Each row is a point on a landscape with many peaks, with its height.
A climber steps from a point to the highest of its 2 nearest points, and stops where none of them is higher. Distance is the straight distance between rows; heights are no part of it.
<549> (h 59): [153 175 111 148  98 137 124 157 101 104 123 115 120 141 144 158 154 116
  92 162 145 119 109 136 122  68 165 137 142 166 128 107  86 104 141 133
 158 120 116 165 134 147 150 108 134  82 163 171  95 148 109  95 161 132
 122 171 112 151 155 118  89]
<109> (h 676): [101 117 135 123 144  59 118 138 184 161  98  83  19 141 104 101 123  97
 128 129  87 133 149 130 189 154 135  72  82 151 206 104 162  88 136 166
 146  98 109 184 143 105 126 138 177 116 119  87 157 140 118 129 140 119
 100 121 123 170 130 136 103]
<230> (h 329): [112  65 118 195 122 146  88 135 114 132 134 152  97 160 114 161 165 109
 145  95 123 195 172 102 122 114 105  81  76 132 161 141 158 161 171 154
 148  85 109 146 118 154 103 116 139 136  72 131 159 145 171 188  70 124
 127 126 123 147 148 132 110]
<439> (h 498): [ 93  91 144 140 156 137 108  63 209 123 160 142 131 142  97 124  72  99
 148 148 164 152 131 146 157 174 103 131 109 102 180 105 214 136 119 113
 100 110  89 105 162 127 156 168  80 121 141  98 164 109 174 156 101 102
 137 127 153 161 133 134 147]
<226> (h 337): [162 117  98 142 107 116 120 165 127 139 116 129 111 113 149 120 160 133
  85 120  66 131 119 103 114 134 101 165  80 109 138 163  66 117 170 121
 120 135 138  89 107 126 108 111 130 156 100 101 139 179  99 122  82 148
 151  90 132 101 172  95 113]
<94> (h 484): [ 81 129 128 155 108 208 120  90 149 140 141 125 168  87 113 112 103 100
 133 150 171 118 125 142  92 161  67 125 162 104 164 127 124 156 116  88
 114 137 107  98 125 111 151 148  72 135 147 138 151 132 109 207  85 145
 143  87 139  84 195 130 157]
<84> (h 278): [152 125 119 165 120 119 117 137  76 108 129 125  94 174 117 154 149 114
 137 123 167 181 127 113 117  69 163  72 140 174 122 108 109 132 164 166
 170  83 120 199 148 172 144 120 151  79 111 191  75 110 167 132 145 135
  96 158 104 200 103 126  78]
<837> (h 447): [ 67 106 132 166 127 187 103  70 150 120 152 148 141 109  99 135 117  95
 135 130 186 155 149 125 111 148  74 110 145 108 176 142 164 184 119 111
 102 129 103 142 111 119 144 137  65 133 116 134 154  95 143 225  66 127
 134  87 136  99 176 149 166]
<677> (h 160): [138 148 148 122 107 182 133 192  84 112 115 143 162 115 139 149 187 143
 116 124 153 136  93 102  74 101 135 128 133 160 108 168  83 137 131  91
 142 124 150 139 114 101  91  99 137 142 136 132 111 128 105 126 127 140
 117  94  94  72 144 134 141]
<867> (h 375): [172 117 104 119  88 144 131 162  87 129 141 139 152 111 172 143 162 122
 121 101  86 138 100  93  87 113 112 172  91 110 107 137  80 129 182 101
 125 145 161  83 106 122  77 142 121 181  87 151 128 180 118 144 108 147
 136 101 110 109 167  88 103]
<611> (h 549): [150 149 147  89 108 136 133 122  76 145 155 172 217 101 137 139 102 153
 190 113 156 121 116 130 124 135 111 171 179 121  47 118 123 169  96  86
 132 154 150  85 122 116 101 156 109 147 150 183 101  91 148 120 169 134
 113 134  96 108  78 125 152]
<978> (h 506): [119 135 126 138 140 109 156  66 174 129 177 105 184 143 112 136  57 154
 192  93 107 112 136 166 166 138 114 165 112 122 103  65 155 125 108 149
 117 183  88  87 156 176 128 194 110 121 124 152 114 122 191  95 124 120
 142 188 123 221 138 132 100]
<499> (h 311): [140 144 123 108 114 106 112 140 107 160  95 134 113 140 110 125 134 167
 153 124 146 127 156 131 164 130 139 116 140 151 127 156 106 138  86 148
 133 121 134 164 112 139 141 106 146 105 157 118 107 113 131 108 134 140
 118 149 137 120  83 150 144]
<137> (h 335): [133 127 105 157  83 151 105 181  79 133 112 140  99 131 126 147 191 151
 120 109 117 144 157  86 125  61 134  90 106 154 126 162  61 140 160 150
 169 111 108 169  93 166 119 101 169 118 125 148 130 168 129 141  88 172
 129 136 100 126 176 126  65]
<781> (h 478): [145 148 101 126 111  66 134  78 145 126 162 110 185 135 135 147  89 153
 171  75  93 111 189 152 157 134  80 169 124 112 109  92 125 133 108 151
 124 188 106 108 116 197 117 174 128 128 111 178 126 137 163 108  97 135
 129 185 132 193 138 116 117]
<627> (h 629): [ 97  98 158 120 149 197 127  95 158 138  92 127 103 123  92  83 120 113
 150 155 175 133 124 135 136 180 119  86 146 125 168 143 168 175  82 114
 120 104 125 168 133  72 170 129  92 130 150 102 139  79 120 180 121 134
 122 101 147  79  93 152 160]
<1075> (h 129): [154 136 140 136 103 198 137 165 115  97 129 121 139 124 158 135 162 120
 103 162 142 135  66 117  53 124 138 127 131 127 136 148 102 112 149  93
 137 105 138 123 124  84 122 121  99 136 136 115 114 151  94 140 140 140
 135  91 114  95 175 104 105]
<880> (h 507): [123  92 136  89 169 103 122 152 113 157  74 152  83 150 143  81 131 153
 115 115  92 124 177  85 157 140 131 110 102 100 108 184 163 139 116 138
 106 101 146 126 101  87  91 102 153 190 105  88 148 103 116 135 129  92
 151 116 164  57  71 123 163]
<699> (h 89): [154 164 120 144  94 181 126 181  78  80 132 112 146 119 166 171 162 105
  63 169 155 141  79 113  74  46 179 127 134 153 127 122  90 106 182  98
 161 102 134 154 122 127 144 118 131 122 160 199  91 176 111 129 150 121
 135 157  94 111 174 115  74]
<1157> (h 541): [100 101 158 115 144 157 117 141 100 150  97 181 144 140 112 128 133 156
 164 112 164 150 159  95 131 132 134 100 125 124  99 190 152 177  83 117
 119 109 145 142 102 112 101 103 133 174 129 132 124  91 152 158 121 108
 123 127 135  82  79 150 182]
<47> (h 528): [ 82 113  97 135 101 112 130  99 143 124 159 139 152  86 132 139 114 120
  90 121 118 111 168  96 102 149  61 151 117  77 136 186 154 158 136 100
  87 151 125  83 105 131  91  91 105 171 115 106 159 129 100 206  72 115
 141  65 145  85 183 137 182]
<862> (h 480): [172 103 144 121 174 126 142 110 126  84 152 117 100 149 163 132 119  99
  96 151 134 130  51 144  84  95 193 127 140 110 101  67 175  88 176 150
 127  90 157 144 152 139 131 111 136 129  74 155 113 142 120  99 188  90
  91 152 124 209  86 104  78]
<42> (h 534): [145 109 150 126 165 113 138  69 163 127 162 119 147 167 117 119  67 128
 184 121  94 150 100 141 151 138 123 140 126 104 105  48 187 114 126 149
 114 129 100 107 170 170 153 188 121 126 107 131 134 125 200  87 133 118
 122 185 124 235 103 107  93]
<819> (h 472): [ 74 162 121 124 117 126 150 107 180 119  94  79  83 114  79  87 120 119
 128 166 179  97 137 186 183 170 162  85 157 180 189  88 126 133  69 133
 139 138  94 205 153  95 197 144 132  52 198 107 112  95 112 127 149 166
 106 143 149 107 120 169 128]
<767> (h 256): [109 144 122 119 116 102 127 157  98 162 106 146 175  92 117 129 149 141
 122  91  92 106 182 107 130 140  72 161 144 111 110 198 100 143 127  97
 107 144 159  88 108 136 109  78 142 147 131 111 127 130 108 150  80 136
 139  92 132  38 126 143 198]
<557> (h 115): [150 124 136 141 120 180 136 191  71  68 138 132 150 126 168 167 178 114
  97 135 169 144  74 110  53  42 190 105 122 150  99 148 106 114 170 114
 158  96 164 164 113 117  93 106 138 151  96 200  84 148 117 130 145 125
 108 125  79 123 149 118 107]
<390> (h 543): [161  78 141  98 186  90 126 109 131 137 120 121  72 169 147  96 113 108
 129  98  78 170 140  98 145 132 132 114 102  91 112 101 175 108 157 172
 128 100 154 156 143 152 120 144 167 157  61 132 158 133 144 110 143  92
 105 158 128 219  65  96 102]
<305> (h 374): [134 161 119  84 147  69 128 156 118 147  88 118 116 126 117  98 145 156
 100 129 101  89 159 127 162 159 135 149 140 128 126 168 108 107 107 128
 110 145 145 131 119 108 142 106 161 113 163  70 120 114  98  91 146 129
 130 124 162  50  77 155 172]
<641> (h 432): [165  87 133 122 113 174 137 155  61 115 154 162 158 119 189 147 154 116
 162 106 144 177  78 103  68  97 149 111 112 124  81 123 127 148 163  99
 140 112 170 108 109 116  72 152 115 191  76 183 105 142 146 164 127 147
 109 111  75 135 135 109 124]
<37> (h 190): [110 148 160 121 114 200 146 165  97 128  98 140 171  97 114 120 166 141
 122 124 156 123 117 114  83 138 101 134 166 139 126 183  87 145 100  78
 124 130 144 127 123  87 127  95 125 132 158 102 121 103  89 143 117 141
 122  70 106  49 134 142 174]
<953> (h 399): [133 136  99 157 115 131 112 201 105 118 102 122  74 124 107 126 214 146
  91 123 111 122 167 102 130  80 145  86  95 158 134 178  76 132 142 157
 157 114 133 191  86 133 113  62 173 118 126 114 133 156 103 128  94 144
 132 110 106  88 160 146  96]
<1007> (h 492): [138 139 125 153 153 112 132 209 112 101  81 113  90 124 101 110 217 139
  74 133 109 108 156 112 104 113 140  94  91 147 146 194 118 131 124 129
 127 114 160 192  86  78  89  56 172 155 117  91 142 130  76 119 122 115
 137  88 121  40 134 143 130]
<301> (h 537): [132 109 128 132 133 129 108  83 160 147 149 153 144 146 117 140  78 128
 169 142 153 140 119 133 156 153 120 141 129 107 134 110 165 141 107 117
 113 130 107  90 145 133 136 147 100 138 137 119 132 132 160 124 109 123
 134 142 144 164 114 121 139]
<542> (h 589): [148 107 126 109 166  61 125 135 154 145 116 103  36 152 128 107 141 102
 115 112  72 140 141 118 166 130 136 107  84 123 156 114 137  94 156 177
 133  97 142 170 135 129 106 127 176 145  78 104 160 151 114 104 156 104
 109 131 127 194 112 102  94]
<736> (h 136): [124 161 100 128 109  87 135 136 147 157 108 106 117 112 118 118 136 147
 113 113  95  98 149 154 163 145 119 149 127 132 141 136  74  97 110 145
 132 163 115  93 127 152 159 126 144 100 154  77 124 146 114  79  99 161
 145 132 150 117 147 134 144]
<624> (h 173): [ 93 158 112 128  83 119 140 125  86 146 173 148 231  70 111 149 106 115
 151 123 146  92 153 148 120 145  74 165 192 104 107 140  98 150 116  79
 125 197 127  53 134 124 111 127 115 119 174 167 137 122 123 151 130 143
 138  98 120  78 155 153 181]
<1045> (h 460): [151  80 137 144 113 197 124 136 102 106 154 152 120 138 179 144 152 104
 148 136 143 191  56 110  52 114 160  91 108 120 128 123 142 127 185 111
 154  85 146 119 127 104 106 137 101 170  89 154 119 152 144 168 123 139
 119  98 102 140 164 101  97]
<180> (h 224): [146  61 154 101 212 109 128 145 114 100 115 135  60 163 164  93 129 117
 102 137 113 150 125 104 112 113 193  89 100  97 101 134 195 109 166 160
 134  82 170 178 124  97  83 107 159 195  71 117 151 108 116 113 186  65
 130 116 135 138  52 104 114]
<658> (h 208): [185 160 101 118 144  82 135 154 109 115 100 105  99 140 148 139 167 135
  77 109  89 109 144 131 140  80 145 146 133 156 101 113  83 106 125 162
 143 145 168 194 109 168 118  98 170  97 106 162 109 133 101  75 161 121
 109 173 124 167 102 115 111]
<733> (h 527): [ 85 136  99 147 107 154 130  90 166 135 171 121 171 100 123 134  81 121
 140 141 153 109 121 161 116 165  94 157 136 104 151 112 135 127 121 108
 112 165 100  47 140 128 138 156  86 134 153 126 147 155 118 153  99 133
 159  99 158 119 189 123 151]
<358> (h 377): [130 151 120 125 168  44 147 115 182 115 110  71  66 142 117 118 119  88
  84 140  76  84 112 161 168 101 161 119 115 145 149  46 135  64 129 150
 137 123 134 175 145 143 122 125 188 114 103 130 125 141  99  65 200  87
 104 165 120 194 116 135  86]
<974> (h 250): [157  96 123 126 183 109 133 167 135  92 124 115  56 148 144 121 151 105
  85 149 116 139 113 128 106 102 176  92  88 126 131 133 159 103 168 150
 147  84 168 179 111  93  94  74 145 167  78 118 132 138  88 122 174  89
 123 108 130 150 102 113 104]
<505> (h 294): [ 86 122 133  84 166  78 146  88 184 147 113 136 133 134 135  83  62 157
 119 148  99  76 167 146 188 175 123 156 135  66 108 129 180 109 101 131
  84 160 104  47 149 133 149 162 119 154 152  81 150 116 140  98 122  90
 156 147 192  90  80 139 171]
<283> (h 449): [177 151 142  98 150 124 130 156 132 106 135 123 142 129 158 127 138 146
  99 149 107  99  73 140  98 125 147 182 142 129  97 125 128 104 132 123
 109 138 152  99 121 101 127 115 111 129 134  90 116 129  95  82 167 120
 124 122 132  95  87 121 130]
<623> (h 422): [140 113 128 136 138 125 148 117 195 126 153  93  93 132 153 104 102 127
 129 149  85 110  66 156 125 154 144 141  79 104 171  81 128  65 154 137
 116 116 107  72 160 131 144 152 110 126 115  70 152 172 121  91 139 128
 137 130 153 174 183 100  83]
<1019> (h 195): [ 67 165 113 151  68 172 127 110  92 158 149 143 218  63  92 128 106 116
 158 140 196 105 144 164 113 148  75 139 200 130 126 135  78 173 105  93
 140 192 100  92 138 123 161 131 106  93 193 181 137 112 122 166 114 156
 146 101 113  83 179 156 162]
<194> (h 476): [117 150 135 167 103 105 116  93 142 154 134 125 130 153  86 131  96 125
 185 130 158 160 141 149 183 127 134  97 144 175 156  96 108 137 109 155
 140 125  72 152 173 167 174 169 124  41 155 158 107 102 202 103 124 148
 126 181 121 208 140 133  89]
<1115> (h 448): [144 135 112 124 113  76 102  71 123 114 180 146 182 143  95 172  87 130
 178 105 128 152 203 123 159 127  86 155 138 110 126 111 167 156 118 131
 120 154  83 144 120 180 110 175 114 121 122 184 115 106 201 146  98 124
 116 165 120 214 129 131 120]
<286> (h 243): [ 52 141 109 130 112  89 131  83 158 147 146 134 163  86  94 141  83 136
 137 126 161  81 193 157 162 168  88 140 168  90 146 158 150 152  98 133
  94 175 106 101 118 145 172 122 129 109 176 119 138 118 131 148  82 137
 135 117 174 120 138 161 204]
<715> (h 494): [166 115 147 100 145 131 120 117 127 134 133 150 128 144 156 128 113 144
 157 130 120 125  95 123 121 131 135 154 133 111 100 122 150 117 124 129
 114 119 149 105 130 123 127 135 109 157 120 114 128 123 132 105 151 117
 121 134 128 144  83 106 129]
<798> (h 556): [121 114 158 131 143 188 131 147 135 115  99 133  97 139 112 109 167 129
 138 145 167 137 111 121  99 143 135  77 122 146 145 158 143 157  97 126
 133  93 148 167 113  81 124  98 116 140 134 102 132  97 106 167 133 133
 122  98 136  82 117 139 142]
<507> (h 420): [101 153 133 149 101 122 113  94 153 139 116 110  88 153  78 109 119 122
 159 162 196 150 142 155 178 137 155  75 153 194 174  97 127 146  87 143
 147 111  89 196 169 130 177 136 125  36 176 136 105  84 157 121 150 152
 103 162 133 155 116 152 114]
<575> (h 552): [ 87 131 133 110 137 168 148  95 170 119  89  79  92 103  80  72 115 114
 147 168 181  99 129 167 145 180 128  87 166 147 185 113 142 154  74 121
 128 120 116 189 140  72 201 135 104  82 175  96 127  85  96 157 135 163
 111 107 155  79 104 160 145]
<103> (h 402): [123 133  99 163  65 155 109  93 138 145 184 123 145 131 129 162  89 100
 153 135 147 152 125 133 115 128 111 121 125 125 155  90 119 134 167 105
 137 127  80  92 144 154 129 189 103 115 139 175 158 187 165 179  98 156
 150 144 135 157 214 108  80]
<514> (h 182): [187 104 133  96 169 114 130 157  96 112 114 133  94 145 175 124 155 136
 113  88  89 140 127  96  95  94 150 133 119 120  75 137 132 134 146 156
 132 114 212 171  98 139 104 109 157 158  69 155 127 127 120 104 145 112
 115 145 128 173  70  95 115]
<149> (h 389): [ 83 129 117 167 100 120  77  84 144 145 148 148 139 131  71 168 109 125
 147 117 175 156 203 129 170 128  86 112 141 132 177 124 144 171 133 140
 116 134  69 158 133 168 145 145 115  78 141 151 145 125 179 189  60 145
 133 136 132 166 172 163 146]
<445> (h 413): [ 83  89 149 131 153 174 120  71 165 127 136 165 137 122 111 121  87 104
 127 145 171 154 137 110 121 166  87 127 123  88 153 158 215 175 103  98
 100 110 117 117 115 107 137 128  79 171 126 107 159  89 147 199  95  97
 143  94 146  98 126 136 180]
<943> (h 477): [187 177 159  64 145 106 134 178  61 118 120 154 195 108 153 148 156 158
 120  83  93  96 134  99 118 120 118 193 187 159  58 158  90 119 132  99
 123 158 191 121 109 130 119 118 139 108 126 140 106  99 113  90 158 140
 133 127 102  61  71 128 162]
<885> (h 268): [ 94 140 127 108 146 104 162 102 163 146 131 121 166 109 127 108  80 145
 127 144 107  78 128 156 142 178 101 170 145  88 112 139 153 110 104 120
  97 170 127  26 147 123 156 134 110 138 165  69 139 124 114  92 123 120
 166 119 163  83 100 144 173]
<202> (h 203): [160  64 156  95 192 141 137 156  82 101 116 160 106 144 190 112 139 133
 118  99 103 156 116  82  84  99 183 116 108 100  54 147 169 133 147 147
 132 104 195 155 100 122  80 124 147 202  57 144 144  99 132 117 155  95
 123 128 120 135  55  89 131]
<604> (h 511): [181  68 150 100 189 120 143  90 116 107 150 127  98 165 166 102 111 110
 125 115  94 158  66 114  88 126 170 135 124  77  88  76 193 104 176 152
 124  94 163 129 149 154 129 143 138 159  62 137 155 133 152 102 153  98
 101 144 114 229  73  79  91]
<815> (h 295): [151 143 103 135 109  98 127 182 107 154 105 129 157  93 130 116 173 143
  71  91  55 105 150  92 126 140  76 183 111 113 130 194  69 122 160 115
 114 141 153  84 104 130 109  97 142 148 110  81 137 160 103 115  72 148
 147  70 126  44 158 125 145]
<1042> (h 168): [171 172  97 110 119  70 124 159 124 140 102 103  93 118 126 132 163 144
  88 107  66 104 149 132 169 110 130 152 123 145 125 139  67  92 123 149
 135 153 137 148 113 149 133 112 159  92 128  97 121 142 103  67 132 145
 122 152 132 125 127 126 120]
<288> (h 347): [126 138 138 155  96 187 114 105 143 134 128 135 113 142 123 131 132 120
 152 152 189 158 103 137 111 129 141  87 156 167 156 114 116 151 130 129
 149 101 102 161 150 122 164 135  96  75 156 139 119 124 145 153 129 155
 123 134 129 130 153 125 103]
<1114> (h 431): [172 155 141  79 162  86 122 174  97 134  90 134 146 133 146 113 155 155
  89  94  71 100 150 101 144 130 115 181 157 140  80 186 102 110 133 121
 111 136 177 130 108 120 110  99 160 133 119  94 117 112 106  88 146 126
 139 125 143  41  67 134 166]
<956> (h 437): [111 114  96 158  67 173 101 111 127 136 161 130 138 115 137 155 125 106
 121 132 133 154 135 110 103 131  94 127 103 110 162 127 116 148 165 100
 128 122  99  97 116 138 109 158 106 146 119 151 156 184 129 214  80 145
 153 113 137 118 218 110 104]
<910> (h 356): [ 90  98 118 194  96 158  80 114 139 139 145 141  97 137  99 154 147 117
 128 112 142 166 190 116 139 117  82  89  96 131 183 130 144 166 161 143
 134 106  81 159 119 167 136 133 122 100 110 139 162 154 165 213  48 138
 133 132 124 130 185 150 109]
<576> (h 284): [145 137 121 125 173  79 120 162 142 110  92  98  65 142 125 129 150 110
  82 162 117 113 142 145 146 100 166 106 106 151 144 103 154  97 137 150
 141 103 162 202 108  88 100  80 175 160 114 130 115 131  78 108 185  75
 120 124 130 115  77 147 110]
<266> (h 206): [ 53 152  94 158 108 136 172 112 185 144 142  79 138 100 106 114  91 149
 130 127 115  90 145 184 156 165 125 133 108 126 165 105  84  88 104 148
 125 181  76  57 161 143 182 169 118  91 173  93 132 143 127 103  87 154
 174 139 155 143 197 151 137]
<800> (h 526): [131 131 129 150 124 105 127 111 164 145 129 105  96 162 115 122 115 112
 157 126 123 141 112 149 163 126 138  99 113 152 167  83 119  96 124 161
 138 108  90 141 172 157 148 158 132  92 130 118 130 141 152  98 141 143
 113 168 132 207 145 126  97]
<630> (h 495): [ 90  80 139 130 151 126 109 133 116 144  96 164 109 149 113 124 132 145
 125 105 124 145 193  83 158 139 114 100  85 100 123 192 182 175 101 138
 103 105 129 128  96 114  93  95 147 198 102 109 154 103 141 173 103  86
 136 126 150  68  93 127 179]
<491> (h 328): [130 133 137  74 156  89 124 113 149 154  97 130 106 145 140  87 101 153
 130 147 104  94 144 136 177 161 143 142 139 111 117 144 151 106  95 141
 103 137 130 110 139 111 145 141 142 140 150  84 137 109 116  84 154 117
 132 140 171  93  61 142 153]
<168> (h 573): [131 119 149 120 159 118 135 188 109 119  80 138 109 125 136  97 170 151
  95 119 107 118 140  94 107 141 133 112  98 130 111 212 127 136 112 112
 111 109 171 137 102  75  86  77 159 181 108  77 140 108  93 123 132 103
 144  85 136  36 103 132 161]
<1018> (h 242): [165 150 116 132 132  99 119 153  79 112 102 119 108 157 127 145 148 134
 114 132 150 136 147 127 149  65 159 108 140 166 105 115 105 126 117 166
 153 106 157 222 120 174 121  93 165  91 118 173  86 100 123 101 165 111
 100 174 116 176  79 132 102]
<840> (h 226): [ 87 176 143 136  61 185 124 143  70 147 112 139 187  83  94 122 137 150
 151 145 201 117 132 135 125 130 108 124 200 163 122 153  52 169  99  96
 153 161 104 138 135 127 173 111 119  58 203 160 113  98 116 141 118 175
 136 109  96  76 165 150 146]
<110> (h 274): [105 141 117 116 109  86 108  99 130 172 108 142 150 115  94 133 100 152
 165 108 137 114 182 148 189 147 104 134 146 120 129 145 118 149  80 141
 121 148 115 110 125 154 154 125 136 107 165 133 115 120 149 120 102 140
 126 154 159 137 105 146 172]
<366> (h 325): [125 143  98 138  56 137 102 137  77 163 114 148 135 121 121 146 152 149
 140 108 137 133 164 109 146  90 109 122 129 150 128 146  54 149 136 131
 169 140  97 140 109 175 133 125 146  99 157 159 122 163 135 143  84 174
 139 150 110 129 180 128  90]
<692> (h 159): [179 119 140 117 195 124 141 192  92  75 107 125 125 124 175 134 171 117
  56 119 117 114 116 117  81  67 179 148 125 133  65 123 139 120 154 135
 130 113 232 175  96 114  88  87 156 160  65 176 119 138  92  95 166  78
 123 138 112 128  67 118 131]
<12> (h 481): [113 134 113 147 107 124 123 133 182 141 117  88  49 125 109 103 135 109
 105 149 112 127 140 147 155 147 135  79  97 144 208 108 100  82 132 144
 140  98  86 147 147 119 154 139 135  82 148  86 152 158 110 133 117 157
 121 133 142 148 190 126  85]
<534> (h 482): [102  93 104 153 105 143 112 113 146 120 146 141 123 112 139 144 131 122
  93 124 118 143 139  99 107 143  77 133  74  95 162 159 144 159 146 120
 109 116 113  86 100 128  87 113 106 181  84 107 164 157 114 215  62 112
 147  78 139 109 197 104 140]
<143> (h 590): [128 116 153 107 121 151 109 105 102 151 127 192 174 134 112 145  96 153
 183 129 174 137 137 113 146 135 120 133 162 120  88 147 149 174  89 103
 127 124 136 122 121 117 130 132 109 145 155 156 102  96 159 137 140 123
 121 136 121 120  79 133 163]
<1071> (h 574): [109 116  95 116 106 104 130  72 158 109 195 137 170  98 148 153  89 107
 118 136 127 108 128 121 105 160  77 177 125  67 122 143 172 140 135  97
  88 167 108  53 120 134  86 141  83 172 133 113 157 137 114 180 110 113
 141  77 148 114 176 119 159]
<302> (h 450): [163 121 139 119 185  82 139 110 124 105 122 103  85 164 134 126 118 104
  98 138 117 128 100 132 126  99 175 114 141 122 102  58 160  93 144 164
 135 106 159 189 144 163 128 116 175 115  86 176 117 131 118  95 194  91
  88 170 124 226  65 123  88]
<256> (h 380): [157 150 119 123 137 113 158 124 160 123 140  83 112 144 151 135 121 145
 115 127  67  97  77 154 123 124 157 167 110 130 122  84  99  80 138 146
 121 161 118  95 144 147 140 142 123 101 114 101 122 153 108  52 163 141
 133 160 134 168 153 109  95]
<905> (h 266): [109 160 128 124  92 147 121 138 117 152 106 134 143 109 100 122 140 149
 145 137 180 119 130 148 147 145 129 123 172 166 138 147  83 149  89 125
 142 143 109 145 129 126 170 105 118  74 187 121 110 110 111 118 131 166
 128 129 130 100 127 150 151]
<295> (h 236): [ 77 153 117 145 134 146 184 115 185 138 147  79 157 106 126 110  93 158
 126 135 103  82 102 179 130 184 124 166 120 117 141 105 107  88 107 135
 115 192 105  29 155 110 179 155 109 105 170  66 126 135 111  79 128 143
 178 113 152 112 154 153 144]
<355> (h 154): [102 144  97 134 104 106 133  84 120 131 191 144 221  92 103 158  71 131
 183 124 170  91 144 166 139 151  96 169 165 111 101 122 137 155 104 111
 122 200 100  55 126 130 131 158  94 117 172 169 125 111 149 132 139 129
 146 121 136 128 143 145 157]
<727> (h 332): [113 160 124 111 152  57 131 121 177 124  89  79  74 131 116 125 103 107
  99 172 104  82 123 161 176 121 175 104 122 162 162  70 156  83 103 142
 135 121 126 198 140 102 126 111 178 125 149 114 101 123  88  89 191  96
 108 142 133 137  85 161 108]
<577> (h 570): [105 105 151 142 167  84 138  93 194 148 146 108 107 173 103 111  88  90
 168 126 100 151 121 140 177 147 127 104  97 118 159  60 174  92 133 162
 121  99  82 124 180 155 147 184 129 101 115  99 149 136 189  98 136 118
 118 173 127 230 120 132 102]
<743> (h 368): [126 150  93 153  63 118 117 103 108 153 151 124 169 120 120 155 102 132
 164 117 139 125 157 147 145 118 110 141 135 142 120 103  84 139 130 128
 143 166  79  94 134 175 132 171 117 107 157 175 129 164 155 134  99 162
 145 160 127 159 186 118  92]
<124> (h 367): [181 162 116 114 103 125 150 147 101 112 164  94 155 129 173 146 144 150
 118 115  84 110  79 139  97 108 138 188 136 144  98  93  78  97 159 125
 131 181 133  94 126 141 138 160 122 101 131 144 110 165 109  69 160 159
 140 150 104 133 157  95  91]
<1020> (h 403): [182 177 144 122 124 140 142 167 101  74 153 104 183 114 162 160 161 129
  80 147 105 102  58 134  74 100 157 214 158 131 107  97 102  95 163 103
 120 159 132  90 122 107 132 133 108 113 142 136 107 152  96  64 176 125
 135 119  96  83 139 119 120]
<982> (h 137): [171 121 167 107 159 161 137 176  85  71 133 149 153 125 185 155 164 132
 101 139 146 135  61 110  56  71 184 138 131 136  64 134 138 121 148 115
 123 100 196 143 114 106  87 110 126 175  92 165  88 116 110 120 164 111
 107 121  88 127  82 118 138]
<285> (h 304): [153  72 128 154 137 131 103 129  97 132 143 157 122 161 128 149 142 112
 171  88 131 201 153 100 118 104 118  98 104 134 126 128 158 151 164 147
 149  92 131 151 125 163 114 141 142 153  75 168 118 122 192 159  97 129
 107 146 104 189  92 114 115]
<1000> (h 342): [134  88 190  88 170 188 141 134 131 107 116 169 121 136 164  97 123 133
 123 161 152 145  66 101  93 128 168 120 126 100  80 160 197 139 104 101
 122  88 149 113 126  73  92 119  99 201 120  95 130  86 124 144 165  93
 135 101 126  78  72 119 147]
<348> (h 417): [145 146 130 126 159  76 157 102 156 106 128  85  96 165 131 131 108 118
 128 132  96 110  92 154 143 107 170 124 140 148 109  49 133  86 118 162
 126 130 120 168 163 166 145 144 164  90 107 147 105 119 136  64 197 111
  94 193 122 234 111 127  76]
<636> (h 405): [160 110 151 100 111 162 146 159  77 117 136 160 164 102 175 134 151 134
 136 109 116 147  71 101  72 121 119 164 108 120  75 147 117 141 149  79
 122 129 174  72 115  93  63 132 108 202  91 134 121 136 121 145 134 125
 122  84  94  86 140 108 146]
<709> (h 514): [157 185 169  66 117 126 154 166  57 118 158 151 232  97 147 147 136 152
 156 103 115  95 100 132 111 137 116 197 195 149  56 124  86 136 123  80
 129 173 155  64 127 111 110 142 114 116 154 157 111  91 116  98 183 142
 130 111  79  62  80 133 161]
<405> (h 404): [135 133 116 154 110 175 118 139 155 120 119 106  72 133 127 123 157 108
  99 158 146 142 111 128 109 120 144  85 119 146 178 120 112 104 139 134
 147  95 115 165 134 108 153 114 119  97 150 109 134 146 105 149 127 149
 123 122 139 128 168 123  82]
<916> (h 378): [ 97  94 180 117 156 216 147 100 137 130 112 180 148 119 127  96 109 120
 140 145 168 149  94 107  99 162 114 111 134 106 112 158 192 171  81  84
 118 101 144 112 126  79 124 120  70 190 132 111 145  78 130 182 123  95
 133  87 130  67 106 124 165]
<40> (h 497): [132  80 142 161 134 187 115 148 121 112 125 155  95 151 142 129 164 113
 148 131 151 178 102 108  88 118 140  69 103 145 141 154 146 144 149 132
 152  81 147 156 123 100 114 107 114 157  91 123 130 124 138 170 121 128
 122 106 122 124 133 117 118]
<609> (h 310): [149 129 132 152 104 151 115 116 104 131 146 151 126 161 134 147 121 116
 179 146 177 176  95 118 117  99 159 100 154 171 117 102 123 143 142 136
 156  99 122 161 156 142 149 142 110  80 144 174  85 115 173 132 146 149
 104 146 105 189 114 124  92]
<512> (h 572): [122 146 103 124 116  62 132 141 173 152 101  86  39 129 106 110 149 117
 100 131  80 107 151 142 186 128 141  98  92 148 185 107 100  75 119 163
 140 125  98 160 140 130 128 133 172  98 130  82 140 157 105  93 129 144
 102 140 129 165 154 136 107]
<1161> (h 223): [ 91 133 146 109 131 145 135 149 119 155  77 141 154 102 107  95 139 150
 122 122 140 115 151 121 123 160  96 135 150 116 131 200 115 150  90  95
 109 131 153 106 117  97 137  84 137 150 156  90 131 108 102 150 104 127
 133  86 142  48 102 152 198]
<243> (h 172): [ 85 183  91 143  98 102 177 125 155 147 132  76 145 107 114 129 120 162
 112 102  79  94 146 177 165 139 132 154 119 146 137 118  50  78 117 149
 143 201  83  53 143 155 174 163 150  72 172  82 110 135 129  56 110 170
 178 156 139 120 184 154 137]
<889> (h 461): [111  99 126 147 138 141 126  83 200 117 159 124 116 132 139 108  86 111
 133 153 119 134  96 142 129 177 106 139  84  92 181  90 169 109 139 122
 101 107  99  68 152 125 139 160  75 139 117  87 171 158 136 155  99 114
 142 112 153 162 181 100 114]
<1076> (h 418): [104 136 122 153 118 100  94  71 142 145 154 159 174 128  67 166  76 128
 184 127 181 147 182 150 185 146 101 127 154 133 149 118 154 170 101 122
 118 147  78 135 132 158 151 162 110  79 158 166 117  97 197 143  98 132
 125 158 128 183 135 145 141]

Call two points neighbours if one is among the 2 nearest of the other. Go from one point of each pair to the other, from neighbour to neighbour, staying as high as possible. Name the lowest point that can't be avoided.
<109> and <1071> -> <736>
<1071> and <143> -> <366>
<168> and <143> -> <630>
<627> and <577> -> <507>

For each start below, name the point where the climber stops.
<230> -> <577>
<699> -> <109>
<576> -> <109>
<736> -> <143>
<1042> -> <109>
<366> -> <1071>
<1161> -> <627>
